Each scene shows the same named points in several views. A view is turned or mirrored, and shifted as a whole, has a little noise and may leave points out.
In the rows, 100 means zero.

Scene 1
View 1
boton: [ 91 105  92 112  88 101 120 123  95  97  83  89 111  83  88  99 103  84
 101 121 113  82  88 100 119  94  97]
runiv: [ 74  92 147  98 116 103  88 132  96 113  82  92  93  96 115  84  93 141
  71 120 112  87 106  82  73  80  73]
rakev: [ 89 110  95 118  92 106 123 127  84 105  85  85 103  87  92  94 109 101
  84 123 121  78 103  88 102  98  97]
vemab: [ 86  96 103 103  98  96 109 126 106  95  83  94 108  84  97 102  95  85
 103 115 106  88  82 101 121  88  90]
derir: [ 87  94  89 100  97  91 111 133 108  84  88  92 105  81  96 112  96  73
 107 115 105  86  75 106 140  95  99]
radot: [ 89  96  87 102  95  92 115 133 107  87  87  92 106  80  94 110  99  71
 108 116 105  86  79 104 139  97 100]
zeza: [102 138  59 147  58 124 160 104  55 116  79  80 123  84  62  85 128  82
  87 132 135  67 109  87  96 108 110]
ruza: [ 86 103 107 111  93 105 113 121  93 105  81  92 107  88  95  92  99 101
  94 120 115  83  92  93 104  88  87]
Mikif: [ 90  92  53  99 108  83 128 174 108  65 109  75  82  73 100 134 120  62
  90 116 108  75  90 101 172 125 138]
Fubo: [ 93  91  57  96  96  83 123 151 118  65  98  86 100  71  92 133 105  43
 119 112 101  84  68 114 180 112 122]
Kediv: [ 87  98  95 105  96  96 114 129 103  93  85  90 107  84  94 104  99  83
 101 117 108  86  85 100 125  94  96]
niri: [ 84 101 114 107  95 104 109 120  95 107  80  93 107  88  96  92  97 104
  93 120 112  86  91  91  99  86  84]
Laf: [ 92 105  72 112  93  97 128 140  94  87  94  80 100  80  91 109 113  76
  94 120 114  75  94  98 137 109 114]
Kub: [ 87  99 104 107  92 100 110 118 102 101  78  96 112  85  93  97  94  88
 104 116 107  88  81 101 114  85  85]
vafa: [ 78  82 136  89 115  91  85 130 114 101  82  98 100  90 113  98  82 112
  95 113 101  96  82  97 105  78  74]
nek: [ 76  91 129  98 123 100  96 150  96 102  94  86  83  90 117  96 102 133
  66 119 114  83 110  82  90  94  91]
fafu: [ 83  88  93  96 115  90 109 160 106  83 100  81  84  82 109 116 108  94
  82 118 110  81  96  95 134 106 112]
lotug: [ 81  90 116  96 114  94 102 145 104  95  92  87  90  87 110 103  99 111
  81 118 108  86  97  92 111  94  93]
gopo: [ 81 100 109 107 111 103 113 148  87 104  94  80  86  89 107  97 112 122
  66 122 119  76 113  83  96 103 101]
View 2
Kub: [ 91 102 122 108 105  98 109  95  98  96 102  99 120 109 103  97  98  95
 102  92 109  81  94 106 105  99 106]
zeza: [ 78  88  95  66 103  86  91  93  96  60 139  62 123 139 125  65  83 108
  98  78  91  72 137  66 105 133  70]
Fubo: [137  67 117  82 110 125 129  78 113  43 145 123 110 133  74 118  70 125
 106 126 116  92  72 119 110  79 102]
vafa: [ 96 124 126 119  91  92 114  93  89 131  86 114 120  82  94 108 110  84
  99  88 112  80  75 118 102  78 120]
lotug: [108 118 107  92  78  89 111  81  84 118 110 109 116  87  89 105  99  94
  97  88 105  75  81 102 102  74 110]
niri: [ 86 115 115 102  93  89 105  94  88 112 102  94 121 100 106  92 101  91
  98  81 105  78  99  99 103  99 103]
boton: [ 95  97 114  93 102  96 107  92  97  87 116  96 118 114 103  93  93 102
 101  92 106  80 100 100 105 101  97]
nek: [104 134  97  86  65  76 106  79  75 140 104 106 115  72  90 100 105  87
  92  76 102  68  84  93 100  70 108]
fafu: [126 104 101  77  78  98 118  74  90  95 128 117 111  95  79 110  87 107
  98 100 106  77  77 102 104  67 105]
Mikif: [149  77  94  55  84 111 124  67 101  53 160 123 105 119  68 115  67 128
 101 118 108  81  75 101 109  66  96]
rakev: [ 94 109 101  82  87  85 102  87  88  98 118  89 119 105 106  87  95  97
  97  81  99  71 106  86 103 100  93]
Kediv: [103 103 113  94  95  98 113  87  95  96 114 105 117 104  94 101  93 100
 100  94 109  79  90 106 105  88 105]
derir: [109  91 121  98 106 107 118  89 102  79 118 110 117 115  90 107  88 104
 103 106 113  85  83 114 107  88 107]
runiv: [ 86 141 108 105  72  72 101  89  74 152  86  99 121  67 103  94 115  77
  93  68 101  67  90  97 100  81 113]
radot: [107  90 116  94 105 106 114  89 103  75 122 104 119 119  96 101  88 107
 103 100 109  84  90 107 108  93 102]
Laf: [114  89 101  74  92 100 111  80  97  70 137 103 113 120  94  97  80 111
 101  99 103  78  96  94 106  91  94]
vemab: [ 97 103 121 103 103  99 112  92  98  95 106 104 119 107  98 101  96  98
 101  96 109  82  89 109 105  92 107]
gopo: [108 123  95  77  68  80 105  77  79 122 117 103 114  83  91  95  96  94
  93  79  98  68  91  89 101  76 101]
ruza: [ 90 111 113  99  95  89 106  93  93 105 106  93 120 104 106  92 100  94
 100  84 103  76  99  98 104  99 102]
View 3
Mikif: [115 123 111  62 103  77  92  78  76 110 148 102  76  76 129  63 130  78
  72  83  97 106  63 105 135  80 135]
fafu: [114 122 102  92 100  91 102  90  84 102 126  97  96 101  98  70  99  87
  86 102  94  92  87 103 117  88 119]
vemab: [ 91 103 104  99  90  95  93  87  92  99 116  86 100  84  76  83 105 118
 109 102 116  83  98  83 109  99  96]
Kediv: [ 95 105 103  95  93  92  94  85  88  98 117  86  93  81  85  79 107 115
 101  99 111  83  97  82 113  97 101]
niri: [ 99 100  99 114  97 100 105  86  89  91 101  84 102  90  72  77  87 120
 108 107 106  70 113  76 108 101  85]
Laf: [107 103 105  83 102  86  96  75  79 100 124  93  80  71 108  66 113 106
  88  89 101  83  92  82 130  94 104]
Kub: [ 89  99 104 102  91  96  95  84  93  98 110  82 100  82  74  83 102 123
 109 101 118  77 103  76 108 102  90]
runiv: [111 115  90 137 101 110 120 100  92  86  88  88 118 124  59  78  58 109
 111 127  90  65 128  89  95 103  85]
radot: [ 93 101 107  86  93  89  88  80  88 102 124  86  90  73  91  77 117 115
 100  92 115  85  90  82 118  96 103]
derir: [ 91 106 108  86  90  89  87  85  90 104 128  88  94  79  86  83 118 111
 102  96 119  90  85  89 112  94 107]
Fubo: [ 90 113 117  58  87  76  73  79  87 116 151  91  82  64 110  79 147  97
  87  79 122 108  57  98 127  84 130]
vafa: [ 92 116  98 119  87 104  99 102 101  98 107  86 121 116  54  91  82 111
 116 119 110  84 103  96  90  98  98]
zeza: [110  69 102  92 121  86 110  54  66  84  98  84  59  32 119  49 104 138
  91  78  98  45 132  38 151 111  63]
rakev: [109  98  99 106 106  95 110  77  79  90 104  88  87  79  92  67  89 117
  97 100  96  65 116  72 123 104  87]
ruza: [ 98  99 101 109  98  97 102  84  87  93 105  85  97  85  78  76  91 122
 107 104 107  69 114  75 112 102  85]
nek: [119 122  93 126 106 104 120  98  86  90 100  95 108 123  76  70  63  95
  98 120  80  74 117  98 105  96  97]
lotug: [108 117  98 111  98 100 107  94  90  96 111  91 107 108  78  75  84 100
  99 111  95  82 104  94 107  94 103]
View 4
rakev: [118 110  92  95  94 127 102  97 112 101  84  83 116 106  96 110 109 113
  84 113 115 113 121 102 117  87 115]
boton: [122 109  88  92 101 127 100  96  98 109 101  78 110 102  94 113 118 104
  80 109 104  99 107 114 112  83 118]
derir: [120 109  75  86 109 122 103 101  83 112 122  71 108  91  86 101 123  93
  84 106  87  83  96 107 103  85 109]
Fubo: [126 144  51  63 117 132  98 106  65 124 136  71 101  69  95  96 137  82
  88 113  66  50  88  93  98  85 117]
Kub: [120  90  91 100 104 121 105  96  94 108 109  72 111 109  86 110 115 102
  78 104 103 104 100 120 110  84 109]
nek: [ 97  87  91 108  94 107 115 105 119  85  90  70 129 105  70  82  98 113
 101 111 114 135 125  66 112 100  81]
niri: [114  84  96 106  99 117 106  96 107 101  97  75 117 111  84 107 109 107
  83 106 111 118 109 112 111  87 104]
fafu: [107 121  67  83 103 119 107 107  95 102 111  69 118  83  78  83 116  99
 101 115  90  95 111  65 105  96  94]
ruza: [117  92  93 100  98 121 105  95 104 103  96  76 116 109  87 110 109 108
  82 108 111 115 109 112 113  86 109]
gopo: [104 104  85  99  92 117 110 105 117  91  88  76 124  99  77  87 102 114
  99 113 111 122 126  69 114  95  93]
zeza: [140 145  99  82  86 153  89  90 122 111  55 103 104 107 128 146 114 123
  70 123 132 102 133 128 132  77 157]
Mikif: [119 164  48  56 108 132  98 108  81 114 118  75 110  60  94  84 131  93
 103 122  74  58 109  58 103  94 111]
Kediv: [117 104  81  92 104 122 102 100  93 108 110  73 112  99  87 104 118 101
  83 108  96  96 103 107 107  87 108]
radot: [123 114  77  84 106 127 101 101  88 114 114  75 109  94  94 107 122  97
  82 110  91  85  99 109 107  85 114]
vafa: [101  58  94 118 102 101 117 102 100  95 116  60 124 112  61  88 102 102
  91  99 101 127 102  99 102  92  78]
Laf: [122 135  73  75 100 132  99 102  96 110 101  81 109  88  99 105 121 103
  89 117  96  85 112  91 112  87 120]
lotug: [105  94  84 101 100 113 110 104 105  96 103  70 122  99  73  87 108 104
  97 109 102 115 114  80 107  94  89]
runiv: [ 98  61 104 122  91 103 117 100 124  84  89  69 130 119  64  89  93 115
  93 103 121 149 121  88 112  97  81]
vemab: [117  93  86  96 105 119 104  99  91 108 113  71 113 101  84 104 117  99
  81 105  96 100  99 112 107  85 106]
View 5
vemab: [101 112 111 103 102  89 102 120  95 104  97  84 101 132  92  93  90 105
 110  99 107 108  82 103 110 112  78]
Fubo: [137 105 102 123 122  67 117 143 101  81 119 110 104 146 119  74 123  60
  65  95 102  96  72 109  73 116  80]
boton: [ 93 113 107 115 109  98  94 131  89  95 101  87  95 130  88  85  85 105
 112 102 115 112  90 103  97 111  76]
niri: [ 84 110 107  98 102 102  90 120  93 108  94  77  97 122  77  99  77 124
 126 101 114 112  91 102 116 110  79]
Laf: [102 107  93 119 126  93  89 143  92  85 117  98  94 125  89  80  98  91
  96 101 119 103  93 104  82 114  84]
gopo: [ 88  93  80  86 128  99  76 131 100 108 108  82 103 100  62 109  87 127
 111  98 114  95 105 100 116 112  96]
Kub: [ 94 114 114 105  97  94 101 120  93 104  94  84  99 133  90  92  82 110
 118 101 110 113  83 103 109 111  76]
Kediv: [101 108 106 106 109  91  99 125  95 100 102  89 100 129  91  91  90 103
 106  99 110 107  85 103 103 111  78]
radot: [106 112 107 115 111  86 103 131  95  94 106  94  99 135  99  84  95  92
 100  99 111 108  83 105  93 112  79]
lotug: [ 98  95  90  83 115  90  89 124 104 110 102  82 108 110  73 110  91 121
 107  96 107  96  94 102 121 113  93]
nek: [ 87  89  79  74 122  98  78 122 106 118 102  75 108  95  58 122  85 137
 114  97 111  92 101  99 131 111  97]
derir: [112 109 109 110 109  83 106 127  99  99 105  91 104 136 100  87  99  93
  95  97 104 104  81 106  99 113  79]
rakev: [ 81 109  96 110 119 106  79 134  88  97 106  85  92 117  73  91  80 117
 121 103 122 111 100 102 100 110  83]
ruza: [ 86 111 106 103 102 104  90 122  92 105  95  80  96 124  79  94  78 118
 122 102 115 111  92 102 110 111  79]
Mikif: [130  94  76 116 147  72  96 156 103  78 131 113 104 123  99  81 128  66
  60  95 109  86  89 107  71 118  92]
zeza: [ 58 128 101 150 122 126  65 151  63  70 115  94  69 127  72  58  62 107
 137 114 148 135 111 104  58 109  70]
fafu: [118  90  83  92 129  78  96 134 108 101 114  96 109 116  86 102 111  96
  84  94 103  88  88 104 106 114  94]
runiv: [ 76  96  94  69 105 104  79 111 103 127  90  66 106  99  57 124  73 151
 133  99 109 101  99  97 146 110  92]
vafa: [101 100 108  76  95  88 103 105 107 124  86  72 112 120  82 118  86 127
 115  95  97  98  81 101 141 110  85]
View 6
Fubo: [ 73  46 140  89  97  89  73 106  61 131 110  72 124 115 106 111  52  79
 131  61 139 104  99 100 106 100 128]
Kub: [ 75  88  93 118  93 115  89 107  94  99 103 119 105 110  98  85  54  92
  91  91 102  94  73  86 113  88 111]
vemab: [ 77  83  95 114  94 109  89 103  89 104 101 115 102 109  99  89  57  92
  97  92 107  96  78  88 112  93 112]
Kediv: [ 77  81 104 112  94 106  89 109  90 105 102 110 103 113 100  95  59  91
  99  88 110 102  82  92 106  91 112]
boton: [ 76  87 106 116  89 114  87 117  97  99 107 114 107 114  98  97  54  93
  88  87 105 104  78  99 104  82 113]
runiv: [ 95 113  60 129 101 100 108 104 110  86  94 153  58 106  97  88  83 107
  79 137  83  94  74  79 102 106  88]
zeza: [ 71 104 132 126  76 135  85 164 130  74 117 116 124 130  90 114  38 102
  54  70  96 126  69 137  71  43 122]
lotug: [ 91  90  89 113 100  91  98 107  93 103  98 126  76 112  99 100  78 100
  99 114 103 101  87  87  99 107 100]
ruza: [ 78  94  91 121  92 114  93 115 104  94 103 127  96 112  97  90  59  99
  83 100  97 101  74  94 104  87 107]
gopo: [ 96  96  92 115 101  87 102 121 102  95 101 131  70 116  99 111  83 105
  90 119 101 110  89  98  85 102  96]
Mikif: [ 87  52 147  84 100  71  79 122  69 126 109  77 102 124 105 136  72  92
 128  76 140 118 111 114  80 105 118]
Laf: [ 81  76 124 104  94  99  84 125  90 106 107  99 105 120 100 116  61  94
 100  82 117 113  91 111  88  86 116]
nek: [100 103  76 118 104  86 106 112 102  94  95 142  58 113  99 106  89 109
  90 131  95 102  87  89  89 110  90]
niri: [ 80  98  85 124  93 113  96 110 104  92 101 131  91 110  98  88  60  98
  83 104  95  99  73  89 106  87 105]
rakev: [ 81  97 103 119  91 109  95 128 110  90 107 125  94 117  95 107  61 102
  79  99  98 110  78 105  89  82 107]
vafa: [ 87  92  67 118 102 100 100  86  87 103  94 134  79 100 101  79  72  96
 101 119  99  86  79  68 122 111  97]
derir: [ 74  72 108 106  95 102  86 104  80 112 104 101 108 111 102  95  57  87
 109  82 117  98  85  90 111  97 115]
radot: [ 74  74 114 108  91 106  84 111  86 108 105 101 111 113  99  99  53  87
 103  79 116 102  84  96 105  89 118]

In a view up to two points have been moved. Name them for each view, in the order of its rows, or write none.
view 1: radot, gopo
view 2: zeza, Kediv
view 3: none
view 4: vafa
view 5: fafu
view 6: none

Scene 2
View 1
rupub: [ 92  82 115  86 101 121 113  94 101 102  99  78 100 107  73  73 100 107
 119  86  85 110 118  96  86 105 104]
zibol: [109  86 123  96  90 116 115  83 100  99 100  68  87 103  73  71  92 105
 140  88  82 106 107  87  78 111 109]
lum: [123  98 128 104  79 110 109  81 101  96 102  64  78 103  77  72  90  93
 153  92  80  96  93  84  69 114 105]
lar: [ 99  94 117  96  96 117 111  97 106 103 101  78  93 111  72  71 107 100
 122  93  90 100 104  96  81 101 102]
rikuv: [102  99 106  95 102 126  93 109 111  96 107  99 109 114 103  81  97  77
  98  97  84 101 116 114  81  94  84]
sedo: [134 101 129 110  73 111 101  80 101  87 105  65  76 103  93  75  79  80
 157  97  75  92  93  87  64 115  99]
kimon: [100  93 105  92 103 128  94 107 108  94 108  99 113 109 105  81  93  79
  97  95  80 105 124 113  83  96  83]
fopu: [ 80  88  98  84 118 134  96 115 111 101 106 108 126 115  99  84 103  88
  76  91  86 112 135 120  93  89  82]
zemu: [105  98 108  96  99 124  95 105 108  94 107  95 106 112 103  80  95  77
 104  96  82 101 116 110  80  97  86]
fupog: [121 111 123 109  86 111 100 100 111  96 106  78  85 117  84  72 104  81
 131 102  90  86  85  96  71 100  95]
fiba: [ 90  84 111  87 105 124 109 101 103 103 101  87 106 108  80  76 102 101
 108  88  85 109 121 102  87  99  99]
vop: [109  90 129  98  87 111 121  83 100 103  98  60  79 106  56  66 102 110
 151  89  88  99  92  79  75 111 115]
Zus: [106  83 113  88  95 126 100  88 100  91 105  84 104  98 102  81  77  88
 120  87  70 113 130 101  80 109  93]
Gaz: [108 102 105  97 101 128  86 111 112  91 111 104 112 114 117  85  90  66
  94  99  79  98 118 120  80  94  75]
fodu: [117 106 113 101  92 120  91 103 111  90 110  93 100 112 108  81  90  70
 113 101  78  92 107 109  72  98  82]
kozo: [101  99 104  93 103 127  91 109 110  94 109 100 113 112 107  82  96  75
  93  95  82 102 119 117  84  94  80]
View 2
lar: [ 93 109  82  72 108 105  87  77 107  79  92  93 111 100  92  87  98 116
  83 109  81  93 106 118 123  98 105]
zibol: [ 98 106  82  66 108 105  79  91 106  54  81  87 109 100  96  87  94 112
  68  96  85  90 108 113 130 102  95]
sedo: [123  94  95  68 112 138  77 104 103  58  73  80 101 106  92  99 100 121
  50  83  92 104  98  96 120 114  91]
rupub: [ 86 116  79  73 109  90  90  87 111  74  87  99 119 103  97  79  93 118
  83 112  82  89 112 117 130  93  98]
fopu: [ 78 127  84  88 115  85 115  93 120 128  93 125 138 116  95  73  95 143
 104 141  87  98 103 109 113  79 102]
Gaz: [101 114  93  86 117 118 110 106 113 128  86 115 128 120  91  86 100 150
  86 126  94 110  94  95 103  90  97]
zemu: [ 99 112  89  81 115 112 102  98 113 109  86 107 123 114  91  85  98 138
  84 118  90 104  97 101 110  93  98]
kimon: [ 94 116  90  83 115 104 106 102 114 114  85 113 130 116  94  82  97 142
  87 124  91 104 101 100 110  90  96]
fupog: [114  97  91  70 108 136  85  76 103  89  91  87 101 105  85  98 106 121
  75 101  85 105  95 107 112 107 107]
fodu: [110 105  95  81 114 131 102  98 111 116  86 104 118 117  87  92 104 142
  80 116  93 111  93  96 103  97  99]
Zus: [ 94 116  87  79 116  98  97 116 114  81  73 105 128 113 101  81  90 135
  69 108  93  95 107  99 121  94  85]
rikuv: [ 97 115  89  83 114 111 105  95 113 117  89 110 123 116  91  84 100 140
  90 123  90 105  98 102 108  90 100]
fiba: [ 83 118  81  77 110  90  96  89 112  88  90 105 123 106  95  78  94 125
  90 119  84  91 109 115 123  89 100]
lum: [111  98  88  67 109 126  76  92 102  55  80  80 101 102  93  95  98 113
  59  87  87  99 103 106 124 110  96]
View 3
rupub: [ 92  94 117 101  80  96 103  98  98  94 103 119 118 102  82  97 118 110
 107 127  97  94 109 105 118  83  86]
fiba: [ 97  89 122  97  83 101 107  99  98 102 112 117 107  93  81  94 113 109
 102 127  93  94 110 104 119  81  92]
fopu: [113  74 126  85  95 115 116  99 101 130 135 119  78  76  79  91 102 107
  90 126  87  98 115 110 118  76 105]
sedo: [ 82 100 103 131  79  61  59 118 102 108  93 102 109 117  85 107  97  92
 107  92 125  94  95 102  91  99  61]
zemu: [104  83 119 103  90  97  96 106 101 125 123 111  83  90  81  93  93 101
  95 110 101  95 105 106 107  83  90]
Gaz: [111  76 119  97  95 101  96 110 104 139 133 110  67  80  80  95  87  95
  87 105 101  98 107 108 105  82  95]
kimon: [107  79 119  97  92 103 102 105 102 128 126 115  82  85  80  95 100 101
  92 116  98  97 111 109 110  81  93]
Zus: [ 96  82 113 104  83  88  96 113 102 120 108 114  96  98  78 108 117  98
  92 123 110 105 119 115 108  92  79]
lum: [ 81 104 107 126  76  69  70 110  99  96  91 105 120 118  85 101 103  99
 111 100 116  90  95 100  99  94  66]
kozo: [109  77 122  95  93 104 101 106 101 132 130 113  76  82  81  92  92 101
  90 110  95  96 108 107 110  79  98]
zibol: [ 83 101 112 115  76  79  86 104  98  91  92 113 125 112  83 102 117 105
 112 118 108  93 104 104 109  91  73]
lar: [ 91  99 119 108  82  91  93  97  96  94 105 112 116 102  86  91 102 108
 112 114  97  88  97  97 113  82  86]
vop: [ 78 111 110 122  73  75  79  98  94  76  86 107 139 120  87  97 112 108
 121 111 106  86  93  96 110  89  71]
fodu: [104  85 116 108  94  91  84 110 102 131 125 106  76  89  84  91  82  96
  95  96 104  94  98 101  99  82  91]
fupog: [ 90 102 113 119  87  81  72 105  98 105 109 103 105 104  89  88  80  99
 112  89 106  85  85  90 100  83  81]
View 4
Zus: [ 81  93 124 101 105  98  99 103 105 107 121 108 112  91 100  92 105 116
  77 136 111  93  96  85 110 105 103]
vop: [ 92  74 110 102 127  78  92  75 121 138 104 105 119  59  77  79  79 106
 102 130  92  68 124  63  95  89 106]
rikuv: [ 96  92 121 111  85 107 100  95 108 104 105  97 113 101 102  86 100 115
 103 115 107 108  80 112 112 101 103]
rupub: [104  89 128 107 118  96  95  91 121 111  97 100 106  74  97  87  92 116
  90 132 100  85 100  77 105  92  95]
lar: [100  84 117 108 110  93  94  84 120 120  98  98 112  75  89  83  87 113
 103 122  98  86 103  85 101  91 102]
lum: [ 72  75 102  98 116  79  94  81 108 138 122 108 126  72  76  83  89 104
 101 127  99  77 120  74  99  98 114]
kozo: [ 95  93 124 110  83 111  99 100 105 100 106  96 111 104 104  89 103 116
  99 116 109 113  75 114 112 101 101]
zibol: [ 87  82 116 101 122  84  95  85 115 126 110 105 116  69  85  84  88 110
  90 134  99  75 115  69 100  94 104]
zemu: [ 90  91 119 108  89 105  98  97 106 106 109  99 114  98  99  88 101 113
 100 117 106 105  84 106 109 103 103]
Gaz: [ 87  94 118 111  77 112 102 101  99 102 114  97 114 111 104  89 106 115
 100 112 111 115  74 121 114 107 106]
fopu: [115 103 139 116  87 121  99 105 116  84  91  92  99 102 117  92 103 125
  93 119 108 114  66 114 116  98  90]
kimon: [ 93  96 124 108  88 109  99 101 106  99 108  98 110 101 105  91 103 118
  94 120 109 107  80 108 113 102 102]
fupog: [ 82  74 100 107  96  89  94  75 108 135 110  99 127  84  77  79  85 104
 119 108  97  92 106 101 101  96 114]
sedo: [ 58  74  95  96 106  76  96  81 100 142 136 112 132  81  74  82  94  99
 100 125 104  80 121  81 100 105 121]
View 5
fopu: [114 100  98  95 126 138  88  87  90  82  98 104  95 128 101 134  67 137
 107 109 150  88 101 104 105  84  90]
vop: [103 120  90 134  96 129 100  94  73  99 116 118 103  93  86  72  89 100
  85  90  77 112 107  92  88 117 156]
Zus: [107 107  94 113 120 127 101  81 113  96 111 117  90  92  97 102  67 119
 103  83 111  86 105 114 100  85 123]
sedo: [109 102  90 144  96 115 112  92 118 120 119  96  86  77  88  66 108  99
  86  91  67  98 100 119 105  99 148]
zemu: [115  98  95 113 115 128  98  89 105  97 105  97  90 111  98 109  85 124
 101 104 121  90  99 113 108  87 108]
fodu: [117  91  95 121 109 125 103  92 114 105 105  81  86 109  97 105 101 124
  99 111 116  90  95 119 115  84 105]
rikuv: [115  96  96 112 115 128  96  91 103  96 103  92  91 116  98 112  87 128
 100 108 127  91  98 112 110  86 104]
fiba: [110 109  93 108 115 134  92  89  83  88 106 111  97 116  97 111  73 123
 100 101 124  97 103  98  98  97 115]
lar: [108 111  93 120 104 131  95  95  79  94 109 107 100 109  90  94  85 113
  91 101 104 104 103  97  95 106 132]
kozo: [115  96  96 108 119 129  96  88 106  95 102  93  89 115  99 117  84 130
 104 108 133  88  97 114 110  82  99]
fupog: [113  99  93 134  95 123 103  98  95 109 110  85  93 105  91  84 113 112
  88 110  92 103  97 108 107 103 130]
kimon: [113  97  96 109 119 130  97  87 106  93 104  99  89 111  99 115  79 129
 103 103 130  88  99 112 108  84 103]
Gaz: [117  90  97 110 118 127 100  87 118  99 101  86  85 113 100 115  88 131
 105 109 131  84  94 120 116  77  94]
rupub: [105 115  92 114 113 134  93  87  78  88 109 121 100 106  94 100  71 116
  96  91 109 100 107  95  92 102 131]
View 6
rikuv: [ 86 112  95 105  99  99 107 103 102 102  74  72  78  90 125 114 107  85
 107 122 100 104  88  93 101 103  95]
fupog: [ 81  96 103  96 112 116 103 112  97 101 105  93 100  87 111  96 112 127
 102 136  93 102  83  91 109 125  98]
zibol: [ 82  92 109  92  95 100 116  99  82  91 129  94 112  87 112 103 103 110
 137 119  96  88  88  82  94 135  90]
fodu: [ 82 113  98  97 108 108 101 106  99 112  73  71  81  90 117 104 118 100
 103 134  99 102  89 100 105 105  97]
vop: [ 83  81 111  96  99 106 115 104  84  83 145 107 121  86 110  97 100 124
 130 122  95  91  82  78  98 142  90]
zemu: [ 84 111  98 102 100  99 109 102  97 104  79  73  82  90 123 111 108  88
 112 122 100 101  89  95  99 106  95]
fopu: [ 96 115  92 122  89  82 113  97 105  93  63  68  69  91 138 131  92  59
 112 104 104 110  87  86  95  92  93]
lum: [ 77  90 112  84 102 109 112 104  79  97 135  99 117  86 104  92 112 128
 130 130  95  87  88  87  99 140  92]
fiba: [ 91  99 101 112  89  90 117  97  95  87 101  84  92  89 126 119  95  82
 125 108 101 100  85  81  93 115  93]
sedo: [ 72 100 112  72 107 116 106 107  76 113 122  87 112  87 100  85 125 130
 128 143  94  81  93  99 101 133  92]
kozo: [ 87 115  95 106  98  97 107 101 101 104  68  68  76  90 128 117 106  79
 108 122 102 105  91  94 100 101  95]
kimon: [ 85 115  97 104  95  95 109  99  98 105  73  69  80  90 126 116 106  80
 114 118 103 101  90  93  97 102  93]
Gaz: [ 84 120  96 100 102  99 105 101  99 114  59  62  73  90 125 113 114  82
 104 126 101 103  91  99  99  96  95]

In a view up to two points have been moved. Name them for each view, in the order of its rows, or write none.
view 1: fodu
view 2: none
view 3: fopu
view 4: none
view 5: sedo, fiba
view 6: lum
